Each row is a point on a landscape with many peaks, with its height.
From any point a climber takes the steepest step (rise divided by distance) to one of its 4 nearest points. It stops when none of these is higher. Distance is the straight distance between rows; heights are no part of it.
Vikef: [-10  -1   3 -15   9  -4   4 -32   2  17  -4  -5  10  -3  -6  30   7  17
 -10  25]  (h 35.5)
motus: [  2   4  -7  22 -30  -5  15   7  -5  -9  21 -20 -18  31  -2 -13 -10 -20
  10 -25]  (h 64.9)
pevip: [ 11  -1  -6   6  -2  -1 -12  33   4  -5  -6   0  -8   3  12 -14 -17 -14
  11 -22]  (h 74.2)
rok: [  2   0 -10  18 -28  -4  13   8  -2  -9  19 -13 -23  22   0 -14  -8 -17
   8 -22]  (h 78.3)
vimu: [ 12  -2  -3 -26  12  24 -20  -7  -7   9 -21  20  12 -21  13  17  15  10
  -8  20]  (h 71.0)
leb: [ -5  -3   1   8 -12  -8  12  -8   3  -9  15   1  -8   3 -10  -6   0   5
  -1   0]  (h 63.1)
tek: [ -1   1  -5  13 -21  -4  13   3  -1  -8  23  -5 -14  13  -7  -9  -2  -7
   3 -11]  (h 56.4)
poz: [ 20   1  -9   2   5  -1 -13  34   8   2 -12   8  -3 -13  16 -11 -10 -10
  14 -15]  (h 51.6)
mevup: [ 0 -1  3  4 13  7 -8  3 -5 -6 -5  1  7 -7  5 -9  4 -1 -1 -2]  (h 64.1)
Filip: [ -1  -1  10  -3  13   7  -6 -13  -4   1  -9   0  12  -2  -2  10   6  11
  -8  18]  (h 58.8)
Boruk: [ 4 -1  7  3 12  6 -9  0 -5 -2 -7  1 10 -7  3 -1  5  4 -6  5]  (h 56.0)
Suvo: [-24   4  -1 -26   8 -10  22 -35  -2  18   6  -4  17   8 -10  32   3  10
  -5  18]  (h 8.7)
malug: [-6  0  6  5 -4 -7  8 -8  1 -2  8  0 -5 -2 -9 -4  5 10 -6  5]  (h 67.1)
Pesi: [  7   0  -2 -10  15  15 -14   1  -8   1 -13  12  10 -12  11   2  14   1
  -1  10]  (h 35.4)
gudep: [  0  -1   4 -12  17   9 -10 -22  -5   4 -18   1  19  -5  -1  21   6  11
   0  23]  (h 46.8)
Kirup: [ 25   3 -12   1   2   1 -12  38  11   1 -13   9  -5 -15  19 -12  -9 -15
  12 -18]  (h 49.6)
Gosa: [ -1   1   4  -9  18  12 -11 -12  -7   0 -16   8  16  -8   2  12  10   3
  -4  17]  (h 40.7)
Nane: [-27   4   4 -16   3 -15  25 -23   0   6   9  -3  17  16 -16  18  -5   7
  -5  11]  (h 46.2)
Kar: [ 18  -2  -5  -5  14   7 -11  21   3   5 -16  16   0 -19  22  -4   6  -4
   2   1]  (h 51.5)
mobe: [  7   1  -6  18 -21  -7 -13  26   6  -3   3 -10 -23   7   6 -14 -15 -14
   3 -22]  (h 28.7)
Giv: [-2 -2  7  4  8  2 -5 -8 -6 -3 -7  0  7 -7  1  0  6  5 -4  7]  (h 63.5)
mife: [ 12   0  -5  -6  16  10 -12  19   0   2 -10  14   3 -14  16  -8   3  -6
   4  -7]  (h 53.5)
fug: [ 15   1  -9   3   1   1 -14  37   7  -2  -8   7  -5  -5  13 -15 -14 -14
  12 -22]  (h 49.8)
gofup: [-17   3  -1 -21   9  -8  14 -33   2  21   1  -5  12   2  -5  32   4  14
  -8  20]  (h 14.0)
nudo: [ -3  -3   7  10   2   1  -7   6  -1  -5   2  -4  -3  -8   1 -14   0   1
  -6  -6]  (h 15.5)
mada: [-5 -2  9  5  3 -2 -3 -3  2 -4  1 -2  1 -6 -7 -3  3  5 -9  9]  (h 60.9)
bidu: [  1   2  -4  21 -26  -5  15   3  -4 -13  22 -21 -15  32  -7 -12 -13 -14
   8 -17]  (h 55.4)
tize: [ -7   3  -2   7 -17  -9  21  -7  -1 -11  20  -8  -4  22 -15  -8  -7  -2
   1  -4]  (h 43.3)
keru: [  7   2   0 -16  16  19 -11  -4  -9   7 -14  18  15 -13   8  12  14   4
  -2  15]  (h 68.8)
Visu: [  5  -3  -3  18 -19  -7  -3  17   3   0   7 -10 -23   6   4 -16  -8  -9
   0 -19]  (h 37.5)
Zokav: [ 12   2  -4  -5  15  11 -10  14  -4   3 -11  14   6 -15  16  -6   3  -4
   1  -2]  (h 49.2)
Ded: [ 22   2 -10   8  -1  -3 -12  45  14   0 -13   8  -7  -9  14 -13 -12 -16
  18 -20]  (h 38.3)
fuluz: [  4  -1   2   1  12   7 -12   8  -2  -3  -7   1   6  -8   8 -10   0  -2
  -1  -6]  (h 55.6)
Larop: [-13   0   0   0  -5  -9  20 -14   4  -4  15   1   2  11 -15   1   1   4
   2   8]  (h 72.6)
dero: [ 13  -1  -4   0   5   1 -13  29   3  -2  -8   6  -2  -6  12 -15  -9 -13
  10 -20]  (h 39.1)
bise: [ 13  -1  -2 -14  13  18 -12   2  -8   6 -15  18  13 -16  15   9  16   3
  -5  11]  (h 22.0)
Bugi: [ -8   3   1   2  -9  -7  15  -7   4  -7  15   2  -4   8 -14  -2   0   4
   0   2]  (h 61.5)
vovu: [-17  -1   1   0  -6  -8  24 -13   2  -7  19  -4   5  20 -17  -3  -3   2
   1   3]  (h 53.7)
sofav: [-10   0   5   2  -5  -7  12 -10   5  -2  10   0  -4  -2 -12  -3   5   5
  -3   7]  (h 61.9)
Piru: [ 17   3  -8   4   3   1 -13  35   7   1 -10   7  -6  -8  12 -12 -10 -13
  14 -19]  (h 44.7)
zemom: [  0   0   4  -5  14  12  -8  -4  -8  -3 -14   5  13  -9   5   3   9   2
  -4   6]  (h 45.9)
sume: [ -8   0  10  -2   9  -7   1 -19  -1   5  -8  -2   7  -5  -4  11   5  12
  -9  18]  (h 66.8)
mosi: [  2   0   4   0  12   7 -10   6  -6  -3  -7   5   8  -9  11  -4   7  -2
   0  -1]  (h 55.5)
Fozef: [ -1  -4  -1  13 -16  -5   2   2   3  -4  16  -3 -16   2  -5 -11  -1  -1
   1 -11]  (h 38.4)
Limib: [  0  -2   6  -7  14  10  -8 -17  -6   1 -17   1  18  -5  -1  15   9  12
  -4  18]  (h 52.6)
Bir: [  8  -2  -1 -25  18  20 -15 -23 -10   7 -22  11  20 -12   2  24   8  13
   2  23]  (h 37.3)
Kuvo: [ -5   2  -4  10 -20  -4  18  -2   0 -12  21 -10 -10  21 -11 -11  -7  -5
   8 -11]  (h 49.5)
pek: [ -2  -1   6 -10  13   2  -9 -22  -3   5 -13  -3  15  -4  -5  22   5  15
  -7  24]  (h 55.3)
Rakur: [-25   4   1 -18   4 -10  22 -28  -3  15   9  -5  14  11 -12  24   2   7
  -4  16]  (h 23.7)
rumuk: [ 10  -1  -5  14 -11  -4 -15  30   8  -5  -4  -7 -14   3   7 -16 -16 -15
   6 -26]  (h 44.0)
mogi: [-14   4   5  -5  -1  -7  18 -19   4   6   5   3   9   2 -10  13   4  10
  -4  17]  (h 63.2)
godad: [-27   2   3  -9  -2 -13  25 -18   2   2  15  -9   9  20 -19  11  -4   2
  -2   8]  (h 79.2)
sufaf: [  2   1  -4  14 -26  -4  12   3  -2  -6  22 -10 -17  17  -4 -12  -5 -11
   6 -16]  (h 64.3)
kedav: [ -3  -2   4   8  -4  -5   3  -2   3  -5   7  -1 -10   0  -7  -7   1   3
  -8   1]  (h 51.0)
tafiv: [-17   2   3 -14   2  -9  23 -27   0  12   3   2   9   6 -10  22   5   9
  -5  20]  (h 24.8)
gadoz: [-14   1   4  -4  -4  -9  20 -16   2  -1  11   0   1   5 -12   6   3   4
  -1  12]  (h 67.6)
zufem: [  6  -3  -1  17 -17  -7 -11  24   2  -2   7  -9 -22   6   5 -17 -11 -10
   2 -21]  (h 27.9)
pibo: [-20   6   4 -11  -3 -11  26 -23   4   7   8  -1  10   7 -14  17   1   7
  -4  12]  (h 44.2)
fub: [  6   1  -6  18 -27  -5  10  11   1  -3  15 -11 -25  17   0 -13  -6 -16
   7 -24]  (h 67.4)
lik: [ -2   0   9  -1  10   2  -2 -21  -4   4 -10  -2  13  -5  -4  15   7  11
  -6  23]  (h 62.4)
vopu: [  2  -1   3 -21  19  15 -15 -23 -10   6 -20   4  20  -8  -1  26   8  12
   0  23]  (h 40.4)
Lokub: [ -6  -1   6  -8  12   0  -1 -26  -1   9  -9  -5  11  -5  -5  22   6  15
  -6  23]  (h 55.2)
fas: [ 10  -2  -6   7  -3  -3 -14  32   4  -5  -7  -1  -8   1   8 -15 -15 -15
  10 -22]  (h 59.3)
zopok: [ -1  -5   4  10  -3  -2  -7  11  -1  -2   5 -10  -9  -1   1 -14  -3   3
  -5 -10]  (h 20.2)
benu: [  8  -3  -4   1  11   3  -8  23   0  -3  -6   5   1  -9  14 -13  -6  -9
   5 -15]  (h 42.1)
Nep: [  1  -3   2  13  -3  -2 -12  18   3  -4   2  -8 -10  -1   5 -16  -8  -5
   1 -19]  (h 28.9)
tev: [  4   0   0   5   8   6 -14  15  -2  -4  -4   1   0  -4   9 -14  -4  -4
   3 -14]  (h 46.4)
solen: [-1 -1  8  7  7  1 -8 -3 -3  0 -1 -2  3 -5 -1 -6  4  5 -7  4]  (h 55.7)
loluk: [-19   2   2 -18   8  -9  16 -30   6  16   1  -4  13   3  -8  30   7  12
  -7  21]  (h 5.3)
nuf: [ -1  -1  -1   7 -15  -5  14  -4   2  -8  19  -3 -11   8 -11  -6   0   3
   1  -3]  (h 50.3)
Lal: [ 18   1 -12  -2   9   0 -11  34  10   5 -11  11  -3 -16  20 -12  -6  -8
  12 -14]  (h 57.8)
vir: [-11   3   8  -3   3  -5  11 -17   2   2   2   1   2  -3  -8  11   8  11
 -11  15]  (h 72.5)
pinug: [  3   3  -7  16 -27  -4  13   6  -1  -8  21 -11 -20  18  -3 -13  -5 -16
   7 -20]  (h 70.5)
Zoluz: [ -7  -2   7   2   2  -3   6 -14   2   3   2   1   1  -2 -10   3   9  10
  -6  12]  (h 77.5)
bona: [ 10  -3  -2 -29  14  25 -20 -16  -6   9 -23  19  15 -20   5  26  13  11
  -2  22]  (h 44.1)
Noni: [  4  -3  -1  17 -12  -4  -9  18   4  -2   6  -9 -19   5   1 -14 -11  -7
  -1 -19]  (h 28.4)
vudid: [-10   1   6  -9   6  -7   9 -27   0   8  -4  -5   6  -2  -7  20   6  11
  -9  24]  (h 45.3)
kufa: [  9  -1  -3  10  -1   0 -13  30   3  -4  -4  -5 -10   2   9 -18 -17 -11
   5 -24]  (h 49.4)
ruzi: [  0   1  -3   8 -20  -4   6   6   2  -7  18  -6 -19   5  -5 -13  -5  -5
   2 -15]  (h 46.6)
Ziza: [  4   3  -4  15 -29  -3   9  13  -2  -5  17  -9 -23  17  -2 -17  -7 -13
   4 -23]  (h 65.5)
vum: [ 18   1 -10  -4  10   2 -13  28   7   1 -12  15   0 -17  20 -11  -2  -8
   7 -10]  (h 64.2)
pelar: [-17   4   2  -3  -7 -12  24 -17   2  -4  15  -2   8  15 -18   7   0   0
   1   6]  (h 61.8)
Nisi: [ -1  -1   1  12 -11  -4  -7  11   4  -5   7  -6 -14  -1   0 -14  -6  -2
  -4 -15]  (h 21.1)
piv: [ 13  -3  -5 -12  17  16 -17  10  -5   6 -19  18   6 -19  17   6  15   3
  -5  10]  (h 6.0)
Pogop: [  6  -1  -6  21 -28  -8  -2  18   4  -4  10 -10 -27  13   5 -16  -9 -15
   3 -24]  (h 51.7)
sek: [-10   3  -1   0 -11  -7  23  -9   0  -9  18  -5  -3  17 -17  -4  -2  -1
   3  -1]  (h 39.9)
Pupot: [-6 -1  8  4  4 -2  1 -9  0 -3 -1 -2  5 -4 -6  2  7 10 -5  9]  (h 71.9)
Bekor: [  6  -1   0  -5  14  15  -8   7  -4   0 -11  10  10  -9  12  -3  10  -1
   0   2]  (h 72.2)
par: [  2  -3   3 -19  20  10 -13 -32  -9  10 -21  -2  18  -4  -2  27   4  17
  -1  24]  (h 40.0)
donot: [  1  -2   5   9   0  -2  -6   7   1  -5   5  -5  -5  -4   0 -13  -2   1
  -5  -7]  (h 16.6)
Fabo: [  5  -1   4 -19  17  19 -12 -17  -8   4 -18   9  19 -11   3  20  11   4
   0  17]  (h 30.6)
mupit: [ -5  -2   2   5 -10  -6   9  -5   3  -5  11   0  -8   0 -10  -5   3   5
  -2   0]  (h 55.8)

Call two points neighbours if one is among the 4 nearest of the other. Go from one point of each pair to the other, from neighbour to neighbour, staying as high as possible. Name the lowest point that can't be avoided.
vimu and Zoluz => Gosa
leb and pevip => Zokav
Zoluz and mevup => Boruk
godad and Bekor => mosi
leb and rok => nuf
vum and pevip => fug
Larop and godad => pelar
Zoluz and Larop => mogi

Where does a climber stop that starts at each point below?
gofup => Zoluz
Gosa => Zoluz
pek => Zoluz
Noni => rok
loluk => Zoluz
